Points on a hilly landscape, in no order, each with its height.
A ball rolls from a point to whichever of its 2 nearest points has the largest drop for the distance, and stops where none of them is lower. Distance is the straight distance between rows; heights are no part of it.
Z_637: [163 173 141 144 107 143  72 114 110 101  88 122 115 145 107  94  95 172
 189 120]  height 653
Z_588: [104 164 184  95 152 119 112  85 146 123  86  90 178 147 131 129  99 140
  79 135]  height 518
Z_106: [171 157 107 122 102 147 114 132 101  74 116 145 128 142  96  93  91 159
 239  95]  height 678
Z_957: [ 60 106 142 121 142 116 142  73 141 209  86  69 138 130  98  70 129 130
 144 110]  height 248
Z_158: [ 83 150 150 121 121 123 134  98 191 154 119 120 107 109  81 119 158 132
 110 121]  height 214
Z_989: [115 106 137 170 123 111 132 165 143  97 131 116 169 139 155 153 173  82
 100 129]  height 230
Z_792: [151 185  75 132 145  73  92  78  98 114 119 123 111 119 129 124  56 119
 182 136]  height 223
Z_157: [ 64  94 167 119 106 151 150 136 100 172  97 158 132 148 122 113 122 146
 114 152]  height 401
Z_398: [ 92  94 112 113 141 159 167 116 143 190  87 157 170 135 140  65  97  99
 127  91]  height 500
Z_586: [170  86 110 168  92 112 105 166 146  61 120  99 122 110 150 133 162  62
 157 106]  height 463
Z_592: [182  71 132 151 177 101 154 151 188 109 183 111 162 106 147 168 132 123
  86 136]  height 343
Z_480: [148  81 129 116 133 123 165 109 202 163 154 123 114 108 102 152 161 144
 104 139]  height 247
Z_752: [182  68 131 134 161 151 163 154 125 122 175  58 135 139 143 127 165 117
 103 128]  height 496
Z_976: [125 184 106 150 135 121  61 126 115 120  95 180 139 141 133 117  70 182
 136 147]  height 701
Z_387: [114 163 104 131 160 134  41 152  68 100 131 164 133 132 136 122  64 166
 163 123]  height 671
Z_687: [ 95 197 130 135 116 103 133 105 150 130 149 164 101 105  78 134 143 145
 110 134]  height 149
Z_824: [164 116  90 121 130  98 181 143  99 105 139 173 168 119 160 123 125  74
  90 112]  height 406
Z_775: [133 119  71 106 146 140 156 177  46 138 125 141 120 166 126  95 143 179
 173 106]  height 541
Z_822: [146 148 159 115 103 132 121 105 188 153 109 177 112 133  97 128 119 190
 101 133]  height 314
Z_531: [165 176 152 132 103 139  90 117 159 110 145 149  91 117  92 141 140 188
 133 127]  height 362
Z_907: [161 128 117 183 114 128 120 131 140  93 133  97 119  85 162 121 139  52
 121 122]  height 509
Z_843: [ 94 120 155 130 127 164 126 152 125 160 174 193 143 140 133 128 132  86
  93 105]  height 322
Z_996: [130 131 102 106 156 153 113 162  56 135 117 139 139 176 179 110 104 121
 126 109]  height 430
Z_807: [120 114  87  96 140 142 148 114 147 179  89 186 140 124 149  89  93 140
 153  85]  height 536
Z_713: [105 133 154 114 101 151  87 185  98  83 151 174 146 154 146 175 133 147
 144 127]  height 405
Z_999: [163 177 167 129  96 158 150 114  87 117 149 128 123 142 114 126 148 156
 131 140]  height 460
Z_613: [115 124  85 101 153 100 165 139 135 144 150 206 145 120 139 125 106  83
  68 106]  height 354
Z_140: [108 156  91 127 130  88 140 130 133 139  80 107 117 183 115 133 167 154
 124 156]  height 510
Z_516: [142 114 132 103 155 171 125 174  55 134 178 153 125 156 170 127 125 103
  85 111]  height 339
Z_264: [ 60  98 112 120 109 141 137 167 153 151 118 158 125 130 122 120 183 129
 147  83]  height 266
Z_92: [216  98 118 166  70 110 128 146 149  75 144 131 125 155 118 171 159  92
 182 156]  height 731
Z_454: [115 158  77 119 184 124  81 156  79 133 114 143 160 173  95 105 110 225
 130 129]  height 617
Z_287: [ 28  89 145 116 103 143 146 143 135 167 136 132  94  98  86 109 172 128
 146 109]  height 333
Z_86: [120 120 104 152 129  87 134 162  89  98 137 115 121 130 151 138 170  58
  88 132]  height 295
Z_473: [152 112  87 109 134 145 126 132 148 149 122 193 116 102 168 101 102 101
 130  79]  height 573
Z_301: [ 59 113 134 130 122 167 125 135 113 174  96 189 150 126 153  87  99  98
 130  93]  height 457
Z_362: [142 160 136  71 161 118  99 111 143 115 146 101  95 132 112 151 108 172
 110 146]  height 468
Z_987: [136  89 101 154 129  98 181 135 119 127 114 155 148 118 159 135 111  83
  81 163]  height 438
Z_984: [ 84 140 100 141 140  76 160 117 143 135 103 102 124 146 125 145 152  97
  89 165]  height 483
Z_612: [ 87 101 103 108 145 103 150 105 153 158 129 137  76  76 117 134 113 120
 114 142]  height 431
Z_719: [ 77 139 158 124 114 139  86 165 137  99 155 155 142 125 147 175 158 110
 110 112]  height 338
Z_360: [126 150 173 144 101 194  94 170  92 121 151 146 131 169 140 135 167 160
 141 114]  height 465
Z_722: [169 141 119  89 102 122 141  88  82  91  90 119 144 135 119 108  63 150
 225 125]  height 696
Z_485: [224  92 131 135 132 158 189 118 168 112 146  92 167 103 136 112 112 136
 140 123]  height 680
Z_600: [184  84 152 133 122 155  93 163 114  45 179  83 125 130 148 157 122  79
 153 126]  height 632
Z_399: [ 91 131 164 102  98 121 114 125 182 106  93 114 131 112 105 146 162 159
 137 116]  height 281
Z_565: [101 127 101  74 169 109 147 136 138 150 116 139 142 158 133 142 123 153
  96 134]  height 321
Z_479: [176 187 172 138  88 158  90  98 134  85 104  89 124 156 119 115 121 132
 158 132]  height 629
Z_949: [184  99 142 177  77 132 135 135 178 131 138 133 125 129 124 172 190 117
 150 149]  height 746
Z_517: [127 172 142 128 127  92  88  53 113 148  79  47 122 124 133 110 106 136
 156 126]  height 78
Z_736: [ 92 129 187 131 109 171 101 121 127 163  98 176 129 150 142 120  98 149
  94 150]  height 441
Z_624: [ 91 103 143  84 165 141 174 116 151 163 135 117 160 132 119 117 120 140
  84 127]  height 383
Z_77: [ 94  97 154 138 110 131 142 155 163 103 101 126 192 153 143 155 163 131
 112 141]  height 161
Z_676: [ 90  91 118  94 151 102 149 160 139 100 100 132 181 135 156 162 112 120
 102 140]  height 244
Z_255: [132 162  51 164 133  72  49 152 123  91 107 154  94 142 124 122 102 114
 174 111]  height 345
Z_964: [139  96 142  85 147 169 120 121 122 119 138 119 124  79 164 129  79 122
 134 122]  height 525
Z_659: [174 105 170 182 136 148 190 100 159 148 192  89 151  90 102 115 145 104
 105 141]  height 770
Z_183: [ 57 171 171 142 108 162 112 147 106 126 146 177 144 129 128 130 137 109
 114 102]  height 384
Z_553: [178  88 144 121 161 143 135 119 168 117 185  86 130  94 141 163 109 128
  94 162]  height 400
Z_91: [115 173 146  75 166  98  73 124  98 110 126  97 112 146  92 141 102 211
 121 134]  height 523
Z_533: [105 190 126 115 139 125 130 103 166 136 181 171 116  82 107 139 118 100
 102 103]  height 215
Z_36: [144 181 112 128 137  60 114  60  75 140  99  76 106 134 120 121  78 154
 167 163]  height 159
Z_148: [139 172  88 141 134 121 137 137  90 131 134 128 103 146 132 114 147 114
 134 123]  height 547
Z_556: [111 127 129 133 108 127 132 134 179 157 142 217 130 144 112 152 141 158
 110 129]  height 262
Z_409: [ 88 166  82 129 179 102  79 125  79 171 118 108 133 157 128 104 124 185
 150 104]  height 664
Z_276: [136 162 166 158 108 170 159 132  77 142 163 127 143 174 122 127 173 103
 101 145]  height 428
Z_582: [ 94 119  97 104 160  91 101 103  83 182  99  79 118 150 156 120 107 158
 160 126]  height 699
Z_422: [110 150 145 186 108 122 129  98 165 101 141 107 126  61 140 143 124  60
 102 140]  height 540
Z_134: [124 161 155 127  93 103 128  97 130 109  90 118 111 121 115 148 121 144
 113 175]  height 561
Z_424: [115 139 169  97 134 146 111 116 141 123  97 150 177 150 160 139  83 140
  87 152]  height 482
Z_59: [ 94  97 133 139 156 132 187  99 168 164  99  60 160 111 111  73 125 117
 122 116]  height 313
Z_735: [201  87 101 116 136 145 157 141 153  74 132  90 161 118 149 114 106 102
 157 102]  height 656
Z_14: [159 151 124  99 119 117  98 108 193  99 142 128  96 112 104 164 120 151
 139 143]  height 409
Z_318: [ 98 101  99 169 107  72 181 130 148 144 103 156 130 137 123 151 141  86
  83 182]  height 462
Z_663: [148 144  67 118 130  76  96 119 138  94 101 151 111 129 149 140  77  91
 157 136]  height 284
Z_910: [ 51 108 132 116 122 116 148 123 122 158 154 132  63  57  88 129 139 118
 135 132]  height 386
Z_842: [164  55 149  99 158 162 179 126 129 126 173 100 124  65 145 139  90 141
 110 144]  height 461
Z_870: [179  91 183 188 110 142 151 102 184 163 171 117 130  93  98 148 185 117
 126 153]  height 759
Z_381: [ 88 118 141 122 148 163  90 107 130 164  89 137 149 105 182  98  80  94
 139  89]  height 506
Z_437: [117  86 161 129 151 149 165 143 128 135 140  80 151 143 138 140 143 131
  86 162]  height 440
Z_366: [140 123  82 154  90 105  74 171 132  75 104 143  91 131 137 135 141  83
 182 101]  height 404
Z_692: [177 111 135 114 110 168 105 142 116  90 151 115 110 117 154 142 105 105
 156 128]  height 580
Z_743: [117 146 134  98 152 116  73 161  70 101 111 128 132 167  82 129 107 239
 133 146]  height 570
Z_117: [120  99  99 123 116 115 127 158 179 136 123 159 115 133 131 151 167 126
 128 110]  height 189
Z_17: [ 83 131 118 168 131 103 154 149  82 156 165 115 107 157 114 125 178  57
  74 138]  height 350
Z_627: [159  95 141 131 132 180 138 148 118 141 130  52 106 154 146 110 172 122
 136 127]  height 552
Z_161: [ 93 126 111 105 148 107 145 136 170 146 188 188 141  96 102 144 136  85
  83  90]  height 288
Z_407: [126 165 182  74 134 116  99 106 133 126  79 106 136 162  99 131 121 197
 104 116]  height 553
Z_336: [106 115 161 121 111 161 149 140 122 173 129 130 116 158 102 113 170 164
 121 131]  height 352
Z_861: [136 144 136 108 110 132 156  82  74 126  86  97 131  95 140  96  97 134
 190 128]  height 709
Z_770: [ 92 133 165 115 147  97 124  66 128 165  71  36 123 119 110 108 130 144
 121 131]  height 166
Z_474: [141 124 139 128 127 165 117 170  87 129 192 194 124 120 157 128 148 101
 114  82]  height 228
Z_847: [218 115 119 134  81 121 155 111 158  82 131 103 112 161  94 148 138 133
 178 163]  height 716
Z_609: [154 107 141 199 145 146 187 115 138 140 185  88 136  83 133  76 123  59
  93 120]  height 783
Z_254: [124 163 189 140 106 166 102 142  69 119 142 116  96 131 103 121 161 189
 133 126]  height 495
Z_311: [ 76 101  75 113 125  61 163 127 119 145  89 161  91  80 134 139 117 117
 139 147]  height 467
Z_39: [137 130 117 133  97 100 106 130 149 114  86 125  95 163 121 155 126 155
 145 183]  height 539
Z_793: [139 142 119 142 142 129 173 150  87 143 181 117 134 180 125 136 196  90
  83 129]  height 392
Z_796: [154  84 140 118 113 146 183 132 140 161 158 136 116 129 106 150 178 153
 133 141]  height 298
Z_653: [180  80 109 165 131 115 165 127 210 140 149 133 135 105 133 139 142 111
 100 138]  height 296
Z_877: [ 63 168 138  98 130 114  72 143 152  93 106 128 141 133 128 158 145 150
 135 105]  height 245
Z_426: [152 127 159 191 101 114 167  98 138 122 171 137 124  66 119 166 138  81
 113 171]  height 560
Z_924: [135 152  89 129 145 132 109 149  41 128 100 124 153 189 146  91 113 162
 186 112]  height 492
Z_539: [213 112 127 126  98 163 153 107 176 123 123 120 128 144 125 123 138 140
 155 134]  height 700
Z_463: [181  65  88 104 146 134 131 146 164 107 128 136 137  96 171 106 104  99
 127  86]  height 618
Z_744: [117 162  74 168 169 138  48 137  66 131 144 154 111  85 118 100  87 167
 162 108]  height 630
Z_760: [161 174 159 164  92 118 135  81 148 117 144 124 103 100 112 157 134 109
 104 184]  height 574
Z_24: [109 167  80 141 156 112  90 156  80 120 144 145  87 107 134 119 124 129
 137 105]  height 582
Z_863: [152 148 153 127 108 157 108 125 119 107 105  52 124 169 129 116 170 130
 149 132]  height 597
Z_799: [ 78 117 126 107 141 124 150  95  83 167  84 119 142 115 144 106  95 131
 155 127]  height 724

Call two points neighbours if one is among the 2 nearest of the other. Go from one point of each pair to the other, from neighbour to neighbour, staying as low as possible. Name the highest point that can't be avoided.
Z_719 / Z_77: Z_254
Z_474 / Z_877: Z_183
Z_117 / Z_480: Z_407
Z_877 / Z_687: Z_399
Z_77 / Z_517: Z_624

For each start below, name the point where the ball stops.
Z_134: Z_687
Z_659: Z_301
Z_582: Z_117
Z_407: Z_480
Z_426: Z_517
Z_692: Z_480
Z_609: Z_517
Z_600: Z_517
